Points, in no order, along strands that fork, close into loops and pass close to each other.
In the rows, 100 means zero.
Points whose rows are less than 70.9 apart are linked; no others are. Some points are linked to none.
j_933: 121  111  128  80  129  107  115  161  126  112  122  110  87  69  108  112  84  117  71  117  106  98  101  80  81  91  89
j_656: 112  108  120  80  98  106  92  116  113  100  89  90  118  90  94  102  107  98  97  84  108  66  140  108  107  119  100
j_193: 127  83  87  104  115  88  110  89  55  115  83  115  68  114  105  120  106  101  102  112  72  72  89  80  102  92  111
j_777: 102  118  98  95  105  71  120  72  86  94  103  130  95  137  109  113  117  104  90  100  46  90  87  81  85  86  95
j_384: 111  100  78  85  81  74  103  102  104  83  104  74  132  126  97  133  119  104  107  101  104  109  93  132  114  95  108
j_177: 136  122  92  71  129  103  96  103  89  121  99  115  111  117  69  98  106  105  107  149  111  119  88  83  113  67  119
j_99: 120  85  85  114  112  87  99  105  78  108  76  101  92  111  106  121  90  105  104  109  90  52  108  85  100  95  103
j_304: 78  107  102  104  77  93  75  92  91  101  109  82  95  93  93  66  100  97  123  75  119  118  98  109  97  117  105
j_748: 121  106  74  93  74  85  112  71  98  83  98  95  127  142  104  115  102  120  93  93  91  116  91  140  107  92  92
j_80: 103  58  76  127  94  96  116  141  100  96  105  75  103  71  109  120  94  78  107  113  110  99  90  119  94  87  82
j_631: 87  99  114  91  107  114  93  110  105  75  85  133  118  86  104  93  108  87  89  55  86  65  128  90  120  122  99
j_751: 112  87  129  90  134  108  136  145  99  124  117  117  86  62  96  109  102  87  82  120  93  108  99  121  99  81  96
j_573: 95  109  70  126  75  109  115  66  69  125  86  84  92  129  105  93  103  135  123  115  107  145  86  63  88  87  91
j_86: 84  107  70  109  73  113  101  59  101  73  108  104  111  145  117  97  72  110  114  96  117  121  64  92  116  100  110
j_796: 73  103  79  122  75  89  100  71  83  110  107  72  84  113  102  85  101  124  125  107  115  137  74  84  79  88  96
j_892: 95  91  118  98  113  72  116  108  88  107  104  101  96  83  102  115  115  95  91  83  79  87  102  122  88  106  100
j_398: 131  124  68  106  83  92  109  83  73  107  90  111  106  149  114  106  95  117  108  119  69  102  95  85  107  90  96
j_362: 121  135  73  105  106  91  97  107  81  107  89  95  102  141  94  115  95  109  95  148  81  98  106  78  96  81  85
j_873: 107  94  101  99  123  86  109  80  61  97  89  144  70  115  98  106  108  91  121  108  73  82  86  82  119  86  114
j_542: 105  89  85  96  76  87  96  90  106  58  97  80  117  130  108  149  120  111  106  95  105  90  87  97  119  115  118
j_540: 100  136  115  63  93  100  87  97  117  112  106  92  114  87  92  71  111  100  99  80  110  124  128  133  103  122  97
j_717: 85  73  83  112  99  125  103  123  111  79  91  111  102  76  147  81  101  81  71  54  70  120  102  109  122  117  86
j_846: 73  73  87  94  75  119  97  87  101  78  113  80  84  116  103  152  87  92  83  97  128  92  57  84  106  125  129
j_478: 101  116  118  97  131  84  106  129  95  106  99  124  112  104  88  117  92  84  66  88  61  75  108  85  85  77  93
j_900: 102  121  96  122  106  93  81  81  73  140  90  75  89  125  83  93  99  119  115  115  99  119  108  79  82  92  92
j_784: 92  114  102  96  87  95  72  116  99  107  93  73  86  91  107  94  97  101  87  69  103  99  129  110  88  142  82
j_144: 123  125  103  91  115  101  97  112  113  134  93  87  111  97  80  106  96  110  90  141  121  75  117  72  75  79  103
j_867: 97  56  108  91  66  111  102  104  117  81  108  71  91  70  93  118  125  96  113  78  136  96  87  107  98  122  109
j_187: 112  97  102  98  75  102  74  69  104  112  88  66  122  120  87  97  108  123  115  82  119  107  108  114  104  109  114
j_644: 95  88  112  111  102  117  89  95  106  68  87  108  106  99  111  102  92  98  100  83  103  48  126  80  110  128  104
j_265: 97  115  112  116  119  105  84  100  74  130  100  81  79  94  76  78  101  99  109  119  107  118  109  92  89  97  94
j_773: 105  101  92  102  110  105  107  77  83  146  86  88  103  79  67  89  118  104  122  130  129  97  116  71  95  81  109
j_499: 77  76  95  128  110  103  86  87  63  97  100  113  64  94  101  81  79  89  128  89  111  112  66  83  108  98  120
j_991: 143  125  81  89  117  93  94  85  87  128  95  114  117  133  77  89  90  110  101  128  96  123  93  113  112  67  110
j_972: 95  79  108  103  63  91  87  105  125  59  102  71  89  118  93  152  124  107  100  89  112  99  78  90  112  124  112
j_519: 74  74  70  105  75  102  97  85  90  84  114  80  88  105  111  122  84  103  112  101  133  95  58  75  91  113  117
j_415: 91  106  105  93  118  79  93  56  80  102  99  156  93  117  93  95  98  97  126  95  64  98  90  91  122  89  124
j_370: 86  124  115  98  116  101  93  113  81  116  107  104  68  70  82  61  105  85  116  110  105  124  113  108  96  106  85
j_242: 95  79  85  125  94  113  108  134  126  104  92  90  111  78  152  94  98  79  74  92  59  118  116  112  111  113  81
j_383: 108  63  80  136  109  113  106  129  85  114  95  76  79  69  89  105  100  83  100  129  109  121  86  105  89  82  83
j_447: 128  112  106  82  138  88  104  124  82  119  108  103  100  101  76  109  105  95  99  131  107  95  91  99  99  80  112
j_694: 121  87  91  95  117  143  118  132  119  130  87  105  84  45  112  68  94  82  92  113  112  110  129  109  102  101  70
j_655: 95  43  101  123  85  127  92  99  120  76  99  93  95  85  131  121  84  96  76  82  104  87  76  102  112  129  117
j_993: 91  111  71  126  101  72  95  115  78  101  96  87  90  129  104  131  102  109  106  138  92  99  104  92  88  98  70
j_438: 92  108  108  90  88  101  121  62  128  98  96  112  114  92  101  75  116  110  129  127  114  91  112  114  97  89  95
j_747: 106  73  98  118  98  109  113  128  110  100  92  91  95  66  129  99  97  90  82  89  90  90  119  123  99  116  82
j_71: 94  95  115  83  71  92  93  81  116  76  111  88  118  109  93  100  126  98  113  77  107  124  90  129  119  108  121
j_210: 103  148  139  71  109  90  104  95  131  117  109  123  107  108  87  81  96  96  66  114  81  116  110  101  70  70  99
j_962: 127  109  122  86  133  120  100  151  117  105  112  99  96  72  88  99  90  110  89  144  131  96  106  59  78  84  92
j_755: 101  117  98  100  107  113  85  124  102  112  86  90  82  77  108  69  88  94  87  91  105  83  141  95  88  122  73
j_779: 76  83  108  75  71  95  96  84  109  65  123  103  99  101  93  105  115  89  118  79  119  118  60  113  114  109  134
j_979: 105  113  70  111  82  96  111  60  84  92  99  111  106  136  121  93  95  116  117  105  91  109  78  92  108  98  107
j_246: 60  99  83  93  78  106  91  79  98  65  132  98  100  140  105  105  74  85  97  91  111  117  49  90  110  106  125
j_622: 124  122  77  99  109  85  91  94  96  126  103  79  131  121  81  99  91  114  104  120  113  120  101  111  104  83  108
j_180: 103  81  123  100  115  104  148  148  112  128  118  107  103  61  116  128  103  102  71  103  76  95  106  125  90  87  85
j_121: 86  112  116  104  94  100  101  52  117  76  105  109  112  129  117  91  99  112  102  91  95  88  103  99  101  114  102
j_625: 67  80  72  109  71  83  89  98  84  95  117  70  83  98  92  96  96  105  119  99  122  115  66  83  77  93  101
j_21: 120  128  113  69  103  106  115  81  106  133  95  100  94  111  82  100  117  116  87  157  104  110  96  92  74  64  102
j_22: 50  100  100  102  98  99  107  84  100  57  131  107  101  112  112  114  94  81  89  84  108  107  63  93  107  119  116
j_214: 105  129  118  88  130  93  93  135  101  105  100  117  116  92  89  92  87  86  81  90  85  85  124  93  101  97  99
j_135: 112  67  111  118  131  120  119  132  86  111  99  106  80  69  94  94  106  75  97  129  91  115  97  119  106  78  86
j_340: 91  115  96  110  94  106  110  59  102  120  89  95  102  97  88  69  111  116  134  129  121  103  112  88  91  86  97
j_708: 74  100  122  95  120  100  85  84  93  84  94  161  115  91  98  96  106  90  100  55  68  67  106  83  113  111  106
j_553: 75  95  99  117  88  98  68  104  81  86  109  88  74  87  109  67  77  91  103  58  106  108  96  96  95  128  97
j_44: 107  95  96  89  85  86  99  55  105  73  110  109  123  136  100  113  111  112  104  75  90  120  79  126  121  105  119
j_270: 109  124  111  85  121  74  109  99  89  108  99  123  103  122  90  111  106  87  85  108  65  83  105  89  93  69  107
j_601: 112  138  131  72  115  116  99  128  132  106  102  116  99  84  86  88  93  91  94  140  125  98  112  67  87  65  104
j_548: 109  105  86  107  113  78  94  116  81  115  101  84  110  99  85  107  100  93  112  108  113  98  99  113  103  96  109
j_888: 117  87  104  105  109  103  94  113  102  102  80  95  111  88  98  102  89  93  97  97  104  42  129  98  103  105  102
j_293: 77  99  106  117  122  71  118  91  84  78  105  125  95  110  113  115  105  95  93  92  63  76  88  83  85  102  93
j_720: 79  122  117  93  108  86  111  99  102  96  109  114  96  84  92  76  115  84  119  102  94  103  114  115  103  100  93
j_63: 102  103  100  115  77  113  89  54  104  104  91  86  115  132  98  79  87  134  112  88  115  116  102  113  94  102  95
j_501: 106  136  123  87  111  114  86  104  111  122  89  97  91  93  80  76  98  94  93  139  111  89  123  76  80  77  94
j_798: 88  61  62  131  76  90  96  131  96  78  99  71  98  90  105  123  90  92  113  105  119  86  90  97  91  94  82
j_377: 106  125  107  106  100  90  63  99  92  128  100  77  105  110  92  82  84  108  98  85  104  100  127  105  89  121  97
j_347: 73  80  97  105  87  83  99  101  92  64  118  93  94  98  104  108  103  85  111  78  106  94  73  107  106  109  113
j_357: 112  139  111  88  131  90  79  120  99  114  115  110  112  106  76  74  86  86  99  107  97  117  112  103  107  95  106
j_296: 94  115  96  74  86  102  74  114  104  102  97  91  109  78  90  69  110  86  119  74  126  120  123  122  120  118  104
j_771: 104  105  112  75  119  114  110  86  88  133  95  98  85  87  66  95  129  105  110  156  120  107  106  80  83  73  103
j_280: 54  101  115  107  113  89  125  82  103  66  118  120  105  99  121  112  110  96  92  82  89  84  81  89  89  122  102
j_59: 108  115  103  90  92  103  109  69  121  102  84  127  120  111  87  72  94  117  109  120  100  98  111  134  109  71  95
j_312: 109  101  99  95  92  106  104  39  104  101  82  144  100  121  91  76  80  137  115  97  99  107  100  130  109  82  96
j_893: 60  113  124  92  101  90  124  91  106  77  123  118  103  83  109  90  128  95  106  80  88  101  101  108  91  118  91
j_474: 123  78  86  126  125  112  100  158  106  119  103  87  107  69  114  99  78  83  78  114  93  124  95  120  111  94  90
j_514: 85  87  81  138  98  76  83  134  89  92  93  80  94  104  109  123  86  96  100  107  100  83  109  103  93  104  77
j_636: 109  119  104  114  102  80  75  72  87  123  100  88  97  141  99  92  85  114  107  89  79  100  113  101  84  103  101
j_311: 119  94  118  80  117  113  132  159  128  130  121  118  108  61  121  119  86  115  57  91  92  98  105  101  96  91  92
j_168: 105  80  111  86  81  133  130  137  128  79  90  90  89  72  120  134  136  98  80  51  97  103  119  110  120  124  80
j_849: 110  81  91  88  104  131  127  123  124  114  87  104  90  58  135  81  100  85  86  83  98  99  134  118  105  110  75
j_41: 119  99  114  91  79  105  86  87  120  91  89  72  118  106  91  115  126  110  113  89  117  81  124  108  111  124  113
j_46: 98  43  88  113  69  120  85  109  114  66  101  78  89  97  105  138  85  99  88  90  124  81  64  86  106  120  115
j_224: 123  100  102  105  121  129  99  141  114  125  83  101  91  56  104  79  81  90  79  109  107  79  132  96  93  100  83
j_100: 106  131  116  86  109  86  80  86  107  114  106  113  126  110  80  73  94  97  100  80  85  117  121  133  109  103  107
j_112: 118  97  94  102  84  109  107  38  98  94  91  120  102  145  110  91  77  142  96  77  101  111  92  122  97  103  92
j_387: 103  66  113  103  70  115  108  127  130  56  102  79  92  81  99  139  126  92  100  75  117  95  91  96  116  121  106
j_33: 71  113  120  90  114  86  90  63  102  89  100  156  117  102  91  87  107  95  118  79  66  94  99  103  114  101  113
j_768: 90  48  87  111  76  134  91  112  128  70  98  91  93  77  142  94  92  83  76  71  90  114  86  102  114  127  104

A piece is two or more points that can be reached from each other along the links. Count, over all rows, the pieces, the separate loops (a circle has one, a figure eight two, a Y none), the forks (points with three links) and the tips (points with one).
pieces => 3
loops => 2
forks => 3
tips => 5

A fork is a point with three links, a tip a point with one. Leave the first point through the second and follow the links. Name the first fork or tip that comes.
j_771, j_773 => j_888
j_242, j_747 => j_280
j_893, j_720 => j_573
j_387, j_972 => j_22
j_22, j_246 => j_144
j_41, j_187 => j_21
j_293, j_777 => j_553
